Each row is a point on a tangle of strands that fork and nearly touch. The rows are in no order.
Two points are linked if the straight distance between their rows is under 56.2. Some points are linked to none.
k_210: 23 40 -1 80 38 50 -4 68
k_680: -26  68   2  54  11  76 -10  22
k_972:  16  27  49  30 -39   4  35   3
k_619: -52  21 -20   7   1  56 -22  -2
k_527:  -2 -27 -22 -32  -2  39 -26  23
k_61:  48 -42 -10 -31 -12 -65  31 -40
k_550: -72 -25  18 -62 -26  20 -45   9
k_378: -84  14  73   1 -17 -59  23 -61
k_968:  33  62  -8 -26  32 -40 -21 -34
k_788:  12  65   6 -48  21 -41 -37 -34
k_616:  27  58  -9   3  22 -40   5 -47
k_141:  -9 -27 -62  58  23  43  28  -9
k_26:  57  14 -23 -44  39 -59 -22 -23
k_403: -74   8  85  -7 -47 -19  11 -17
k_48: -74  -2 -41  40 -14  45  21 -41
k_932:  56  13  -4  54  29 -55  42 -12
k_95:  10  36 -21  68  40  63  -5  46
k_484: -79  33  51   4  -3 -61  12 -71
k_884: -76  16 -34  22   0  52  -5 -28
k_63: -46 -10  51 -37 -52  11 -14  11
k_22: -56 -36 -14 -62 -23  27 -40   3
k_649:  63 -79  15  -9 -16 -43  20  49
k_16:  57  64  -4 -14  48 -41 -25 -10
k_352:  56 -79  12 -17  -8 -21  -1  65
k_597:  34 -53 -17 -17  18  19 -19  61
k_571: -13 -40 -63   1  16  38  -2  -4
k_744:  64  37 -19   5  62 -57 -13  -6
k_3:  19 -59 -53  -4  39  19 -21  44
k_882: -16  54 -20  58  26  71  -3  20
k_699:  49   9  15  41  -1 -38  49 -17
k_749: -34 -38 -63   1   3  39   7 -25
k_244:   8  19  14   9  -6  50 -10  39
k_538: -44  64  17 -30  15 -54 -26 -61
k_578:  45 -53  13 -28 -36 -47  33 -15
k_587:  64  17 -19  55  56 -77  22  -2
k_687:  20 -54  10 -56 -30  15 -15  35
k_380: -17  18  -5   3  -1  56 -21  20
k_752: 30 29 24 57 14 45  4 63
k_899:  58 -11 -32 -32  36 -68  -2 -32
k_586: -24  68  30  42  -9  68  -7  28
k_942: -33 -52 -59  25 -14  38  33 -33
k_144: -56 -33 -50 -29  -6  33 -16 -22
k_438:  48 -65   3 -17   6  -3 -12  73
k_68:   5 -52 -63  -3  31  29 -10  18
k_561:  67  29 -26  27  70 -72  -3   4
k_282: -25  74  18 -41  19 -48 -40 -45
k_835: -55  47  25  -9   1 -59   2 -73
k_589:  55 -59  18 -14 -26 -45  34   8
k_962: -27  60  49  34 -29  53  -2  25
k_949:   7 -35  37 -39 -59  -9  12   6
k_613:  24 -45  26 -41 -43   3   2  25
k_675: -19 -19  48 -36 -60  -7   5   1
k_599:  38  11  34  33 -28 -16  44 -10
k_356: -65 -36 -35 -51 -13  30 -33 -15
k_99:   0  37  54  29 -41  26  16  17
k_983: 26 23 27 32 -2 43  5 51
k_393:  56 -28 -26 -28  15 -71  17 -37
k_265: -63 -22  42 -53 -43  13 -30  14
k_500: -36 -54 -44  42 -29  42  49 -28

A fork is a point with three links, a tip a point with one. Leave the first point through the second and follow the links. Name the first fork or tip that comes.
k_352; k_649: k_26
k_699; k_932: k_968
k_380; k_619: k_48
k_550; k_22: k_749
k_538; k_835: k_378
k_675; k_949: k_687

Name the points in between on the shortest way along the links from the first point to the second, in order.
k_649; k_26: k_589, k_578, k_61, k_393, k_899
k_983; k_962: k_752, k_210, k_95, k_882, k_680, k_586
k_749; k_352: k_571, k_68, k_3, k_597, k_438
k_942; k_356: k_749, k_144
